Each row is a point on a landscape with many valleys, with its height.
From any point a ball rolls to the lowest of the 2 points nearest to it. It stops when none of these is lower. Distance is the straight distance between rows; heights are no part of it.
ruf h=61.7: [-19  -9 -17 -26  16   5  -9  35   3 -21  12  27  15  10   1  -3   2  34
 -10   4  24  23   6   0  -1  13  -9   8  42  30   3  -8 -17  -8  15 -33
 -16   7  -5  -3  36  -7   0  -5  38 -11 -28   0   6  10  19]
kole h=33.4: [ -4   2  -5  -3 -25   6  18  40  -7 -11 -29  -4 -11   2 -22 -39  -2  14
  -4 -19   3  -4  -2 -36  24 -13  -6   3   4  27  14  -1  13   1  -4  26
  16 -16  14   1  12 -10  29  -8  13 -38   7  10 -30  -8   4]
kek h=20.1: [ 39  10 -25 -18 -16  -6  30   1  -6 -20 -18 -21 -11  -9   3 -20   1   8
 -13  11  -4  13   4   7  15 -24  -4   4   0 -18   6  16  24   1  -7  10
   8  -4  -9   1  -5  14  -7  17 -22 -12  25   2 -26 -11  24]
ran h=35.7: [-20  17  22  20  -3   5  13  20 -12  -3  -7  -9   5 -18   4  29  40  -9
 -13  -5  -1   3  -2 -19 -10 -25 -22 -17  25 -23  13  -9  29  42  15   7
   1  13 -12  -5 -14   7   6  22 -47  14 -20 -14   6  19  30]
kat h=84.1: [-50 -21  21   6  -3  -5  14 -14  -7   8   4   5  37   1  17   7  -6 -18
 -15   0 -21  35   6  -2  24   6  55  -4  10 -18  35  31   2  17  38   3
  25  52   7  37   6  16   3  12 -23  37 -34   4   6   3  -4]
deba h=75.6: [ 20  -5 -18 -10   7 -24  32   7 -17  15   7 -17   7  10  17  10 -18 -14
 -17  16  16   6 -21  19  11  24  22 -11  -9  13   7 -13  12  -2  -8 -12
  28 -14  -9   3 -13  30  -4 -12  36  14 -30   7 -27   6 -32]
gavul h=35.0: [ 23  11 -42   6 -18   0 -11  14  -6 -25  12 -16 -38  -1 -52  -5   0  46
  -9   2   0  -2 -32 -31   1   1   7 -18 -42   4 -12   2 -12 -11 -24  31
 -21 -34   9  19  17  -7  24  -3  28 -22  16 -18  -4   0  18]
pipak h=81.9: [ 25  22  12   5  13   1 -23 -27  13  13 -22  13   4  10 -11  -4  -1 -19
  14  -8  -1  15  -7  -4  -3   7   5  -4 -14  11  -8 -33   3   6 -16 -23
  -6 -17  12 -11 -34 -18 -35   8   0 -11  16   4  17 -20   2]
Rul h=37.3: [-14  18 -33 -30  -6 -21   8  -7 -25  -3  -5  -6 -12  -1   0  34  47   4
 -11   5  30   9 -27  10 -21  17  12 -23   9   5  -4 -36 -24  10  -2 -55
   0  -3  22   1   4  -2 -17 -19  38   6   8 -14 -13  -8   6]
nukek h=40.2: [ 17   6 -21 -24 -19   3  31  21 -13 -42  -2 -19 -38  -6 -37  19   5  16
 -14   2  19   3 -19 -19   3  -1   0 -13 -40  -4 -34  -1  -2 -10 -27  25
  -6 -18   1  25  11   8  21  17   7  -8  21 -26 -12   0  22]
rino h=40.7: [ 30  16 -12  29  -1  -3 -68 -14  57  -6 -28  36  14  13 -23 -30  -6  37
  14  10 -32 -14 -17  11  21   1   6 -19 -11 -15 -10  13 -45 -20  -1  19
 -18   9   1 -26   8 -16 -13 -38  15   4   8  16  26 -14   4]
nobom h=73.8: [ 19   4 -19 -36   9  -1  16 -17 -36  -4  -4 -23   2   8  18  50   6  -5
 -13   8   5  23  28  41 -11 -21 -18  40   1  -1 -17  14  13  10 -16  10
   1  14  -5   0   5  32 -14  23 -32  37  26 -19 -45  26  11]
Vubam h=28.1: [ 39  31 -35  23 -22 -13 -44  -4  17 -16  -2   4 -30   3 -53 -15 -17  47
  -3  -7 -29  10  -8 -25   6   5  23 -19 -40  -5   4 -16 -22 -32 -13  15
 -31 -35  13   2   3 -19  -5 -25  23  -5   5  -6  24  -2  -2]
luzes h=40.4: [ -9   2  30  42 -40   0  12  10   9  -8 -27  11 -11   1 -13 -56  12  13
  -3 -26 -14 -35 -11 -58   8 -17   0 -15   0   3   6   9 -13   3  22  29
  18 -10  12 -19  20 -19  36   8   6 -42 -13  -1 -11  -6 -30]
rabam h=45.0: [  8   1  40  64 -13  -9 -36  -8  39  -8  -2  15 -27   0 -23 -40  -3  24
  14 -21 -23 -37 -10 -53  -8 -14  -2 -20  -9 -19  -5  15 -16   6  12  18
  -3 -17   4 -15  -6 -16  13  -3  -4 -42 -27  -1  13 -14 -26]
zelo h=10.7: [-42  -9  26  17  42  -3 -36  19  15  -3  13  32  11 -19  26   8   0 -31
  14 -18   5  -6  17  19   0 -23 -23 -13  26 -10   8  -6   8  15  40  17
 -23  55 -17  -6   7   3  11  13 -38   7   9 -13  56  -3  33]
bipe h=59.6: [-15  25  45  32 -25  26 -15  -6 -11  -1  40 -11 -17 -44 -16  32  45  -1
  14 -31   1 -21   9 -23 -35  -7 -37 -18   5 -28  12   5 -16  52 -11  24
 -19  14  -3  -3  16  -6  36   2 -38 -16   8 -32  25  10  21]
gebif h=27.4: [ 37  14 -18  -5 -13  -6  -4  11  21 -36 -15 -11  26   2  -2 -14   3  30
 -25   6 -19 -13   5   4  16 -24   2   4  -1 -34   5  25   8  -7  -7  21
  -6  17   8   3  13  16   7   4 -27   4  14  11 -12  11  30]
Giz h=38.7: [-22  -9  23  28  47 -16 -53 -19  36   0  11  41 -31   4  -1  -8 -46 -38
  31 -18   2 -10 -14   6 -19  -3 -28  -4 -18  10 -37 -19 -23 -33  14 -23
 -25  10 -10   2  17 -22   0  -2  -6 -32   1 -10  40 -26 -13]
Kavu h=84.6: [ -5  -7  22  17   2 -11  20  -6   2   8 -12   0  17  -8  20  -1   0 -21
  -9  -2 -13  28  -6   3  11   0  31  -4   1 -20  23   3  27  14  11   5
  27  14  -9  12 -41   7  -9   7 -24  11 -27  20   5   2  -1]
votur h=52.4: [-16 -12  -6  -4  15  22   8 -31 -33  66 -18 -10  14  29   2   0  13  -4
   9  25 -25  25 -36  32  22  12  11   1 -27  31  25  15   2 -15   7 -29
  19 -30   6   9 -29  10 -20 -11  15  29 -16  -3 -23 -12 -46]
pafor h=56.8: [ -6  -9  -6   0  36 -13 -43  10  24 -28  34  12  11   3  21  -6 -22 -21
   7 -15  19 -27   2  14 -13  18   1  10  -4  22  -1   1 -12 -15  12  12
 -18  18  -2  -5  21   0  17   5  22 -18  -6  -1  21   8  11]
furez h=21.6: [ 10  37   4 -19  -8  16 -37  -6  -2 -22   9 -17 -10  -1 -20  37   8 -22
  14 -19  13 -19  25  -6  -2  -1 -23  21 -19   9   0  -6   7   6   1  11
 -28 -11  12   3  13  22  23   0 -16 -11  20 -15  -9  32   9]
Delu h=8.9: [ 51  20 -15 -17 -22 -15  22 -16 -20 -12 -24  -9 -18 -19   4  -4  -8 -19
  16  15  -6  17   0   2  -5 -14  -6  -1 -18 -12 -22 -10  33   4  -9  13
  12 -23 -40 -18 -27   3 -54   6 -14  -3  18  -1   0  -3 -13]
Vus h=63.6: [ 38  -7 -49  -9 -15 -17  40  12 -12  23   6  -5 -33  16  -3 -32 -36  33
  -8  18  14  14   1  -4  -6  24  -3  -1  24   1 -12 -45   6 -16 -32 -14
   2 -34 -24  -6   8 -19 -16 -33  37 -14  -3  25   0 -10   2]
kub h=44.6: [-31  -1  44  37  -2  -1 -10  -7  12  -7  11   5 -29 -19   4  -6  16  -9
  20 -21   6 -39   5 -38 -42 -14  -5 -14  30 -22  -3  -8  11  33  15   0
  22   7  12  -5 -11 -33  -4   3 -18 -22 -43 -12  56  10   4]
mutek h=81.0: [-15 -12   6   4  16  16  -9   7   2  11   9  -5  33   9  15  -5  12 -10
 -22  13   5  11 -10  17  25  -2   5  22   1  13  18  43 -25   5  11   0
 -10  22  15  -8  29  21  32  24  19  -3 -13   7 -43  -3   2]
Vabuv h=60.6: [ 25   7 -44  -5  -9 -28  16  35   4 -12   2   0 -22  16  -6 -26 -16  51
 -35   1  18   2 -11 -16   6  15  -4  -8  27  -7  -7 -36 -18 -27 -18 -14
 -19  -3  -4   0  48  -9 -10 -33  39 -17 -13  30   4  -1  19]
totu h=78.9: [-18  -8  27  -9  47   7  -8 -33   0  28  12  31  20  21  17  15  -6 -29
  22  12 -13  16 -16  32 -21  -2   2  -4 -24   9  10 -19   6   5  -5 -29
   9  -2 -11   0 -52 -34 -28  13 -42  42  16  13  37 -15 -16]
rini h=48.2: [-20  14 -13 -32  -7  16  37  -2 -31  23 -27 -16   7   6  -8  22  32   0
   0  19 -16  18 -27  32  25  -7   3  -4 -12  28  23  10  10 -11   2 -42
  39  -6  -2  19 -22  20   6 -16  -1  29  -7 -14 -32   8 -36]
dez h=58.0: [ -1 -12   4   9  23  11 -27 -43  10  45 -30 -24  14  33  13  15   9 -50
  14  13  -7   8   0  26  18  -6 -12  13 -29  30  -5  -8 -10  -5   8 -17
 -29 -12  32 -32   9  17 -23  10 -18   7  31  14 -16 -23  -1]
sali h=44.4: [  7   6 -36  -5  37 -10 -27   7   2  -6  23  -8  24  15  16   4  10  28
 -15  23  18 -19 -19  39   3 -19 -14  20   1  -9  -4   0 -39   9   1  -2
 -42  32  15 -36  51  31  -1 -20  23  11  22   5 -33   6  28]
zezo h=23.7: [-14   3 -11 -13  -4  13  13  33 -22  15 -16   1  -7   7 -20 -15  -7  10
  10  -5  22   8 -18 -10   4  20   0   2  -2  37   3 -23  23  -3 -13  -8
  15 -33  20   8 -18 -24  10 -19  44 -17  -1   2 -16  -6  -5]
Tasak h=78.8: [  1  -7 -44 -19  -4  19  18 -14 -26  17   6 -55 -27  24   4   5 -12  12
  -1  16  -2 -12  24   3   0  -7 -27  53  15 -11   7  14  37 -12 -16 -10
  -4  -2  22  -4  39  15  11   9   3   0  17  10 -51  14  15]
mobal h=53.4: [ 25   9 -55   6  20 -34  -7  -5 -16  17  19  14  15  20  17  -6  -4  32
 -28  13  34  -2 -26  10 -28   8   2  -6  13 -27  -2 -43 -23  12  -3 -13
 -52  -4   8 -33  43  -9 -36 -23  35  -6   5   4  -2 -12  18]
lozet h=65.7: [ -9 -10  -7 -34  -7 -26  22  50  11 -37  -5 -20  20  -3   9  -3  -4  29
 -38  -4  16 -15  18  10  15   7  13  -3  32   1  -6   8 -12 -35  -4 -54
  16  50  20  12  36  34  -6 -19  37  18   0  -5  -6  10   7]
pimaz h=71.0: [-19 -32 -32 -29   1   6  56  -6 -37  20  21 -13  16   8   2 -16 -31  12
  10  26 -16   9  -2  20  -1  28  48   8  -1  20  19  24  31 -23   5  18
  33 -37 -20  31 -36 -15   3 -24  14  37 -17  -7  -1  10 -37]
soko h=55.6: [-15 -17  13  18  26  23 -12 -39 -11  62 -32   2  17  28  16   6   9 -34
  15  18 -20  36 -20  28  25   3   1   2 -27  21  20   6   1   8  14 -21
  -3 -10  18  -2 -24  11 -24  18 -17  23  12  10 -16 -38 -17]
zitun h=49.6: [ 21  -2 -49  18  30 -26  -6  -9 -11  27  18 -11  20  32  31  -9  -6  19
 -15  37  13   4 -24  30  -8 -15   1  25   0 -12   2 -15 -23  15  11  -1
 -46  10   7 -49  47  11 -53 -22  31   6  -4  23 -25  -3  10]
zotu h=51.7: [-33 -25 -11   6  31   4 -38  16  14   4  19  28   6  -7  30 -18 -38 -26
 -11 -15  13 -23  -1   9  -6  13 -13  17  21  33  -2  -3 -14 -27  43   2
  -6  -3 -25  -7  16  -6  -8   0  58 -24 -41   8  11  10 -21]
led h=82.7: [-31 -13  19 -11  31   2  -8   1  -9 -11  12   2  42  13  19   9 -13 -13
 -10   7   0  27  16  12  29   1  28  18  18   1  27  24  -1  12  33  14
 -10  37   7  14  22  19  16  25 -14  27 -11  10 -12   3  10]
Renas h=24.6: [ 74  15 -30   9 -47 -16  13   4   8  13 -18  -3 -23  -6 -32 -35 -38  21
   1   8 -22  -3  28 -24  10 -25   8  -8 -17 -31 -14   8  29 -12 -36  26
 -12 -27 -17  -7 -20  -2 -21 -12 -11   1  28  11  24 -12  -1]
popep h=33.0: [-16  -9  35  43  29  -6 -65  -9  46  19  -2  35 -35  -1   0 -11  -8 -24
  25 -19  -2 -28   0  -1 -11 -39 -34 -20 -23 -31 -26  -1 -16  -7  13  -4
 -16  23  -1  -6  15  -5  -5   4 -24 -16  14 -25  65 -13   6]
tisi h=46.8: [-10 -21  11  36  16   6 -31   3  42  -5  13  44  -7 -14  16 -37 -41  -7
 -11 -30 -11 -17   9  -4   6  19   2   6  32  -1 -28   0 -32 -29  29  13
  10   5 -24   6   0 -11   8  -2  40 -44 -39   5   3   1 -32]
fut h=4.7: [ 22  19  22   1 -16   3   5   1  -7 -25  13  -6   7  -4 -12  26   4 -16
  -3 -19  13 -23  22 -27 -16 -10 -12   9 -34 -18  -4  -1  30  25  -8  44
 -13 -18  -3   5   3   8   6  17 -43  -8   9 -23   9  35   7]
fato h=34.0: [-18 -29  49  35   2   3 -10 -33  17  42  -2 -20  -2  13  11 -24  -6 -14
  26   4 -26  -6   5 -42   2  -8  -3 -11 -15   2   9   3  21  19  24   4
  10 -43   9 -16 -46   8 -36  10 -16   4  -3  37  -3 -12   1]
Gamab h=18.5: [ 10  -6  26  13 -22   2  31 -30 -19  -7   4 -25   3  -1   3  -2  -2 -20
  26   5  -1 -16  23 -32 -22 -19  -1  -4 -22 -16   3  11  34  33  12  37
  12 -39 -14 -11 -11   3  -7  26 -33  -5   6  -8   2  15   7]
viga h=19.7: [ 15  17  -5  -3 -23   1  44  19 -20  -7 -37  21 -26 -25 -11  -3   4  -9
   0  -5   1  23 -17 -18   1 -19  -4 -33   5 -11 -11 -33  42  22  -8  13
  24 -17 -27   0 -56 -23 -30   3 -30   6   8   0  13 -12  -6]
zivif h=27.3: [ -1   7  16  23 -19   0  37  21 -11   5 -12  -5 -22 -17   4   7  26   8
 -21   1   1  10 -22 -36 -12 -23 -21 -34  13 -23 -12 -28  30  39 -22   6
  26  -6 -31  -6 -36 -19 -31  10 -34   7 -36   7  30  15   1]
tuva h=27.0: [-17 -29  27   6  -4  17  12 -38 -27  21  -5 -29   2  12  22  -3  14 -17
  34  23 -14  10  11 -13  -9  -4   1   5 -23  -8  16  27  23  25  23  24
  18 -48  -8  -1 -22  10 -11  30 -25   8   3   6 -15  -8   4]
Dus h=39.5: [-37 -18  47  36  15  -2 -19 -23   9  20  16 -21  -8   3  20  -5  13 -24
  22  -2 -13 -22   5 -22 -37 -19 -10 -12   0  -8  20  -1  18  28  18   1
  19 -13  -5 -15 -30 -17 -18   9 -28  11 -21  17  48   9  19]
digi h=57.1: [ 17   2 -32   0  13 -15 -21  11   2   4  12  13   4  20  -5 -12  -4  37
 -16   4  36  16 -11  -3 -13  21   1  11  11   9 -12 -32 -21 -10 -12 -16
 -34  -9  12  -6  31 -10  -9 -15  45 -10  -7   0   6  -1  31]
Gevu h=30.8: [ 54  22 -17  15 -52  -6 -20   8  32   0 -30   1 -16   5 -45 -21 -28  40
  -7  -4 -30 -15  15 -16  21   6  17 -15 -33 -24  -7  10  -4 -38 -34  16
  -7 -29  10   4  -4 -13   1 -33   6  13   6  23  20   1  -8]
zibe h=30.9: [-16  19 -17 -30  11  -7  -8  -1  -8 -19  17  -3  -4 -15   2  65  48  -8
 -10   2  23  18  -9  29 -30   1   0  -6  -5  10 -21  -8 -35   7 -18 -49
  -3  32  11  -2  -5  15  -1  -7  13  17  12 -21 -23   6   7]
Zepu h=33.8: [-16   7   3 -23   8  38  -6  25 -21  15  16   5  -4  -1 -11  20  18 -10
  41   2  16   7  -3  -1  -8  29  -7   6   0  32  10   7  13   9 -19   4
  -1 -29  11   8 -23 -29  26   1  20  -4  14   4  -7  -8  -1]
Mit h=76.4: [ 33  -1 -47 -18   6   5  14 -23 -18   6   0 -37 -10  13  -4  24 -10  20
 -24  16  -2 -12  18  35  -1 -22 -31  41  12 -27 -24   5  24  -9 -34  -7
 -26  20  23 -12  36  41   7  22 -16  18  40 -18 -43  11  25]
vige h=48.4: [ -2  18  14 -15 -21 -10  36   1  -2 -77  18   5  -1  -2  -7  11   5   7
   1 -11  13 -11   7 -28 -25  14  21  -5  -8   6  -6 -17 -11   6   2  13
  10  17  -3  19  32 -17  28  25 -17 -28  -8 -17   8  15  -6]
figi h=83.2: [ 30  14  26  24  -2  -9 -32 -48  36  29 -31  -8  16   8  -4 -23   0 -29
  14  -3 -28  -8   3  -9   2  -9  10 -11 -22   7  -8 -19 -11   1  -3 -27
 -17  -3   8 -33 -25 -12 -64  -3 -10 -15  36  26  24 -36  -8]
sabu h=63.4: [-44 -24  -4 -43  -1   2  24  41  -8 -25  14  14  17   7  -3  16  13  29
  -5   3  23  11   8  -9  -7  36  16  -9  27  37   8   4 -17 -10   7 -37
  17  11   3  23  24  -4  23  -7  35  -1 -37 -11   4  11  -4]
mel h=80.4: [ 22   3   1 -26  25   1   1 -54 -20  29 -15   4  20  11   7  -1 -15 -26
  26  13 -12   5   7  14 -15   4   3   2  -7  14  -7 -21  13   0 -11 -16
   3 -39  -8 -12 -47 -24 -61  13 -14  27  31   1  19 -22  -3]
tumal h=77.2: [-28 -24  10 -18  34  14   0 -28 -11  25  28  12  21  30  23  17  15 -19
  24  18 -18  29  -6  32 -12   5  25   8 -25  19  30  35  -1   0 -11  -8
  22   7 -11  20 -33 -12   3   9 -20  45   0   4  13   0 -17]
beveg h=83.3: [ 21  15  19  24  -9 -12 -14   3  26 -12 -17  15  -6  -9 -11 -17  -7 -11
   1 -19  -9   3  -7 -13   6   4  14  -8   3  -9  -8 -20  12  -9  -4   3
   5   4   2   2 -43  -8  -6  -7  -2 -19 -10  18  16  -2   3]
vav h=54.0: [ 38   8 -25   4  -9  11 -25 -40   8  32 -29 -29   2  15  -6   6   5 -22
  -2   6  -8  -1  15  19  13 -20 -12  27 -13   4  -4   3  15  -5  -4  -4
 -32 -16  31 -27   0  24 -22   9 -22  -5  40  -2 -26  -6  20]
Lor h=68.3: [ -3  -1 -16 -51 -12  -7  49  42  -6 -47   0 -23  17  -6   3  22   1  10
 -34   2  12   2  22  -3   6 -12   4   7  13   3   0  15   5  -6 -20 -32
   8  32   1  17  21  22   4  10 -14  15  15  -6 -32   9  13]
fopi h=24.7: [-20   6  25  17  12  17 -70   7  25   8   7  19 -15 -11   1   0  17 -24
  21 -30  -2 -28  28  -4  -1 -23 -35  -7   5 -18   5  13  -8   5  30  24
 -21  26  -4  -5  20  10  24  12 -17 -21  24 -27  45   8  19]
Dito h=63.0: [ -4  -6  -6 -11   4 -10 -21  22  25 -26 -14  -9  11   3  16 -24  12  21
 -33  -6  15 -44   0  20  20   8  -2   2  23  -5 -17  31 -33 -39  15 -10
  12  33  15   1  38  24   3  -1  54   1   1 -10 -13  20  -1]
fimes h=66.5: [ 25  -6  -9  -2 -31   3  41  11 -12  18   7  -3 -19 -12  -8 -23 -34   4
   7   6  -8  24  16   8   8  46  11  -5  16  18 -20 -56  -4 -18 -33 -23
  27 -39 -31   0 -45 -23  -3 -49  24  -3   6  42  -2  -3 -21]
roz h=36.1: [-30  -6   2  -2  39  15 -27  13 -12  25  17  19  22   2  19  11  -7 -24
  26  -5  -1  18  -1   6   1  13 -10  14   5  34  39  10  14   2  13  21
 -26  -7  -5   0 -17 -26  24  12  -6   3   1  17  -2 -17  12]
Bap h=43.2: [-26   9 -51 -41 -14  -6  43  19 -43  21  -4  -3  -1  -1  -3  20  30  16
 -15  21  18  11 -37  15   3   5   2 -32   7  23  28 -14   2   3   4 -54
  22 -13  -1  12  -2  16   2 -32  27  26   2 -18 -27 -10 -21]
lita h=34.2: [ 40   4  -7  13  11   3 -35 -12  39   3 -16  15  33  23  -8 -16  -4  24
  -2  13 -18 -12  -1  21  16 -16  -2   8 -24 -28  -4  22  -9  -8 -17  26
 -22   6  21 -23   6   7  -6 -15 -23  16  25   7   5   0  34]
Sem h=75.5: [-25 -20 -28 -34  19   0   3 -20 -30  23  27 -14  23  29  21  32  11  -8
   6  27 -14  31   1  38  -3   6  36  14  -6  20  32  41   4  -2  -7  -8
  25  20   0  26  -2  11   3  -5   8  51  -7  -2 -20  13  -6]
tiku h=60.4: [ -5  -9 -13   0   3 -12 -32  20  28 -33   7  -3  -3  -8   6  -9   0  11
 -16 -16  20 -51 -16   2  -6  32  13  -3  -4   1 -14  13 -24 -36   4  14
  -3  11  22  14  19  -2  17  -4  56 -11 -11  -4  13  14   7]
Dig h=54.1: [-21  26  31   4 -22  13  16   8 -15 -47  33  17   7 -34 -16  27  28  14
  19 -22   6 -11  14 -29 -25  11 -11 -18  14  -1  17  -6  -5  35  18  24
 -17  16  -3   5  25 -18  48  25 -33 -29   6 -31   5   0  16]
suz h=48.5: [-33  -3  53  22 -30   0  41  11   1 -23 -11  12 -30 -28  -4  -5  22   5
  -1 -22  10 -11 -15 -54 -29  -6   6 -16   0 -30 -23  -9   5  21 -10 -10
  44  15  24  20 -15 -45  -2   4 -22 -24 -34  -1  38   8 -11]
sab h=33.9: [-15   9  30   0  -4  25 -44  17   9 -20  -4   4   6 -26   0  15  24  -8
  -6 -24  -3 -35  36  -9  20 -15 -30   0  40 -22   4  15  -6   8  35  26
 -29  25   6  11  28  24  36  30 -17  -8  19 -20  13  14  17]
tanik h=38.4: [ -6  17 -24 -26  38 -21 -22   5   4 -36  18  -8  18   4  18  28  15  -3
 -16  10  17   2  -3  42   0 -13  10   8  15  10  -5  -8 -29  10  10 -31
 -16  52  10 -22  25  30 -10 -11  19  20  19  -9 -16   9   9]
gek h=42.9: [-13 -11  18  45  33 -10 -51 -18  43  -1  20  37 -41  -6  -3 -21 -47  -8
  14 -26  -8 -16  -8 -12 -11  10 -20  -1  -1  -7 -41   4 -29 -37  21   0
  -7  -5  -8   6   2 -15  -7 -12  25 -47 -32  -4  18 -25 -29]
Pobu h=71.2: [  3  -8  -8 -50 -15   3  57  13 -30 -28  -8  -1  13 -10  13  49  12   2
 -30  12  11  24  29   8  -2 -26 -19  17   5  -5 -16  21  15  15 -15   6
  12  14 -27  10   7  20  -8  35 -49  41  16 -31 -35  22   1]
poseg h=25.3: [-28   3  29   2  33  10 -29   4   0  23  18  11  12  -5  21  25  15 -49
  34  -8  -1  20   8  21  -6  -6 -31   3  -5   1  29   0   6  15  10   9
 -26  22  -8  -9  -2  -7  22   7 -44  19  26   5  20  -7  30]
bafo h=45.1: [ 18   7  21  52 -18  -1 -60  -9  56 -14 -24  34 -24   6 -30 -19  -1  39
  15 -13 -43 -25  -5 -14   9  -4  -2 -33  -8 -42 -18  22 -34 -23  13  23
   5   2  -9   0  -2 -14   2 -29   7  -3 -20   1  35  -9 -15]
losur h=59.3: [-31 -16  29 -18  -6   7  28  20   7 -19  -1  22  37 -14   3  -5  -2   4
  -7 -10   5   5  16 -14  10  20  28   0  34  19  18  10  -4   0  21 -16
  24  32   3  23   6  -6  37  16   9 -12 -35 -16   4   1 -12]
kal h=68.9: [  8 -17 -28 -26  -5   5  58   8 -33  20  -2  -8 -10  -5  -1 -28 -42   5
  19  22  -3   1 -11  27   6  23  23  -4   8  20 -14 -21  32 -20 -11  -4
  40 -52 -26   9 -47 -14 -18 -42  27  32  -3   4   5   1 -36]
Fabu h=79.2: [-14 -14  26  35  31   5 -22  -7  20   4   0  18  18   9  22 -22  -7 -11
 -13   3  -5  -3 -31  12  17  -1   1  18  -9  13   3  34 -28  -1  25  -5
   0  23  -2 -15  19  11  19  14  25 -28 -43   6 -19 -13 -32]
nune h=44.3: [ -1  10  14  -2 -19 -11  38  16   3 -56   1  -4 -30 -10 -29  22  -4   4
 -13 -13  10   8 -21 -30  -4  17  18 -10 -31  -5 -38 -12   3 -16 -19  12
  15   1  -3  33  -4 -11   5   7  -5 -22 -17   0   6  12  -3]
Lofad h=73.4: [ -3 -34 -39 -36   7  -8  41   0 -44  16  28 -23  17   9  19  14 -15   4
  -7  28  19   5  -2  21  -6  18  33   7   6  19  27  31  24   8  -6   6
  23  -2  -8  23  10  10  10   9  26  34 -18 -16 -27   8 -14]
badum h=34.1: [-22  19  24 -30 -17  25 -15  15   0 -20   2 -18   2 -32  -3  38  26 -22
   3 -15  11 -14  37   3   8  -1 -23  24  32  -2   9   9  -6   5   7   6
 -16  19   9  10  12  17  41  15 -19   1  21   1 -22  21   5]
tila h=17.7: [ 66  12 -13 -16 -48 -22  40   4 -18   3 -25  -4 -32 -21 -20 -20 -37 -15
   9   9  -2   9  16  -5   5  -3   0  -5 -15 -11 -46 -20  21 -19 -39   7
   3 -20 -35  -5 -31 -12 -43 -11   4   2  26  20  25 -13 -17]
goros h=49.0: [ 22  -6 -15 -13 -32  32   1 -27 -21  39 -20 -27 -19 -21 -12  17  17 -11
   4  13   2  18  32  20   9 -23 -35  32  14 -19  -5  13  21  19 -15  17
 -27 -16  14   0 -11  27  11  20 -45   7  46  -4 -31   5  23]
rut h=51.8: [-18 -15  43  25 -23   0  62  11   7  -5  -2  28  -5 -23  -8 -24  -1  13
  -6 -20 -11  13 -12 -30   3   7  24 -25  18  -6  10 -13   2  20 -11 -16
  58   9  -4  19 -38 -24  26  -5 -21 -18 -37   0   9 -17 -25]
Nubes h=42.3: [  4  13  10 -24 -26  35   5  -8  -5  13  25 -23  -2 -40  -6  36  23  -8
  14  -6   9   8  46  18  -5   6 -33  27  26 -17  13  17  -5  23 -28  31
 -19   1  -2   5   6  16  34   6 -35   4  41  11 -34  13  14]
Fozop h=77.5: [ 17   0   8  31  18 -24 -10  -8  28   5   6  -9  14  13  17  -7 -17 -18
 -11  11  -4   3 -24  14  12  22  14   2 -10  10  -9 -10 -16 -16   5 -14
   0   0 -10 -18  -7  25  -6 -19  32 -15 -39  28 -23  -9 -34]
nar h=55.4: [-20 -18  29  17 -25  -2  55  17  -1  12 -13  14  29 -17   1 -52 -17  20
 -19 -19  -6  11   8 -16  26  20  27   4  17  27  31  -7 -10  -7   3   3
  49   8   3  12   8 -11  39  -1  12 -19 -32   0 -12  -3 -28]

Where does a ball stop that starts at each point below?
sabu: fut
ruf: zibe
soko: zibe

Call two points neighbours if one is among the 2 nearest of the other. Go from one point of each pair to the other, from neighbour to neighbour, staying as low as possible. Name the highest point that can't be avoided.
fopi / fut: badum
zibe / fopi: dez
zezo / zelo: roz
Vubam / Delu: Gevu
